Points, in no order, along strands that fork, close into loops and pass close to each other.
In the rows, zero is written as 128.
Points whose rows are less than 63.4 apart are linked; no others are.
q_885: [131 146 167 108 146  97 117 152 114 115 118 138  97  35 118 140 109 124]
q_153: [123 100  61 115 130 167 130 128 104 149 130 126 252 215  74 133 167 161]
q_177: [129 109 177  95 132 119 107 146 136 119 155 163  79  67 105 162  95 104]
q_861: [111  98 161 101 120 146 111 128 131 113 162 165 111 104  89 156 109 105]
q_703: [130 186 156 130 126 100 142 106 113 133  90 104 120  95 157 105 121 136]
q_292: [157 132 168 122 127 101 125 167 163 105 133 134  65 106 206 144  68 133]
q_709: [140 197 151 131 127  83 149 116 121 125  77 100 118 100 190  99 107 145]
q_506: [151 132 133 148 124 105 137 152 166 106 124 116  77 141 216 123  94 141]
q_380: [149 104 173 105 124 107 109 150 161 125 162 147  51 100 157 161  76 115]
q_123: [120  94  98 151 131 154 121 110 135 145 151 122 126 160  99 118 156 113]
q_569: [118 130  67 137 127 169 137 115  99 142 109 113 223 199  84 119 186 133]
q_561: [152 109 120 151 125 110 130 158 178 115 143 122  65 154 208 129 100 139]
q_949: [136 132 148 139 122 111 132 120 143 131 128 112  84 123 169 118 107 138]
q_237: [113  72 129 119 118 158 105 120 147 126 179 151 108 148  90 145 125 100]
q_347: [119  94  80 158 139 155 125 119 135 158 147 123 142 170  91 112 167 111]
q_946: [119 153  90 149 125 151 141  95 103 148 102  97 170 171 106 105 183 120]
q_105: [151 146 170 124 132  92 129 156 151 113 119 128  75  88 192 134  75 139]
q_476: [123 167  71 152 128 147 143  98  94 156  86  94 184 187 102 100 199 118]
q_35: [121  76 124 130 122 147 107 117 151 135 176 141  89 149 104 139 127 105]
q_368: [122 106 161 120 121 137 115 118 134 127 155 144  92 111 113 142 109 114]
q_544: [110  84  99 108 118 170 122 120 119 119 157 152 214 180  77 144 136 144]
q_350: [154 106 162 118 122 107 117 151 166 121 157 139  50 119 178 152  77 128]
q_669: [125 151 102 156 123 131 141  90 114 151 107  93 135 157 129  99 167 127]
q_990: [148 195 133 143 126  85 156 142 144  93  75 102 111 128 237  97  97 140]
q_891: [124 118  70 167 144 150 134 119 123 171 124 113 157 176  90 101 185 113]
q_689: [125 142  54 161 144 154 140 118 110 174 101 103 188 192  84  98 200 111]
q_690: [113 168 158 121 128 126 139 112  99 122 102 127 145  84 114 121 134 126]
q_28: [107 169 137  98 138 122 138 145  79  96  94 152 201  60  85 140 146 141]
q_538: [109 179 149 112 129 134 145 119  83 111  92 138 188  86  97 126 145 130]
q_13: [111 128  99 123 116 171 135 108  98 124 119 125 219 179  88 129 162 140]
q_427: [138 149 173 114 139  95 122 147 126 123 117 133  89  54 143 134  96 130]
q_416: [145  82 103 154 131 118 117 139 173 154 164 127  66 160 149 125 125 126]
q_210: [121 141 158 103 148 106 118 156 105 104 119 148 116  31 100 144 121 120]
q_262: [107 149 139  95 140 120 131 155  86  90 106 158 183  50  83 147 140 139]
q_727: [130 112 157 129 122 126 120 119 140 131 147 131  82 118 138 134 106 124]
q_409: [145 199 129 142 121  81 156 116 132 116  72  95 119 134 218  91 110 144]
q_7: [147  94 118 147 123 115 121 141 170 137 157 124  62 152 171 128 109 134]
q_20: [144 147 135 146 120 102 139 131 151 122 113 105  90 134 201 111 103 145]
q_722: [141 148 170 122 134  96 127 143 139 122 118 126  82  78 167 130  87 137]
q_244: [128 128 106 158 126 130 135 100 130 152 124 101 115 152 135 105 153 128]
q_306: [106  83 143 104 116 162 108 122 135 110 171 164 133 134  81 154 116 107]
q_947: [124 161 164 126 129 112 137 113 116 131 107 119 114  87 138 119 118 130]
q_757: [137 104 176 100 126 117 108 143 149 128 164 155  60  89 128 161  85 108]
q_67: [121 108 119 147 124 142 127 104 131 141 144 117 114 147 117 118 144 121]
q_648: [107 118 119 111 114 167 133 114 104 112 134 147 214 157  85 141 139 143]
q_231: [137  70 106 147 129 130 108 132 166 153 174 134  69 157 125 130 130 113]
q_270: [123 125  57 123 127 168 136 123  95 147 110 115 245 214  79 124 182 149]
q_433: [119  85  80 107 121 168 124 123 114 136 146 138 238 203  76 138 147 159]
q_890: [114 145 150 100 148 110 122 155  96  95 114 150 145  33  89 146 133 123]

A piece is two or more points that can be reached from each other along the links. Count, over all rows, the pieces, the separate loops (a circle has one, a figure eight two, a Y none), the forks (points with three links) and the tips (points with one).
pieces -> 4
loops -> 3
forks -> 0
tips -> 2

Name the points in between on the shortest way along the links from the first point to the second, in order.
q_891; q_946 -> q_689, q_476
q_890; q_722 -> q_210, q_885, q_427
q_380; q_885 -> q_350, q_292, q_105, q_722, q_427
q_648; q_153 -> q_544, q_433
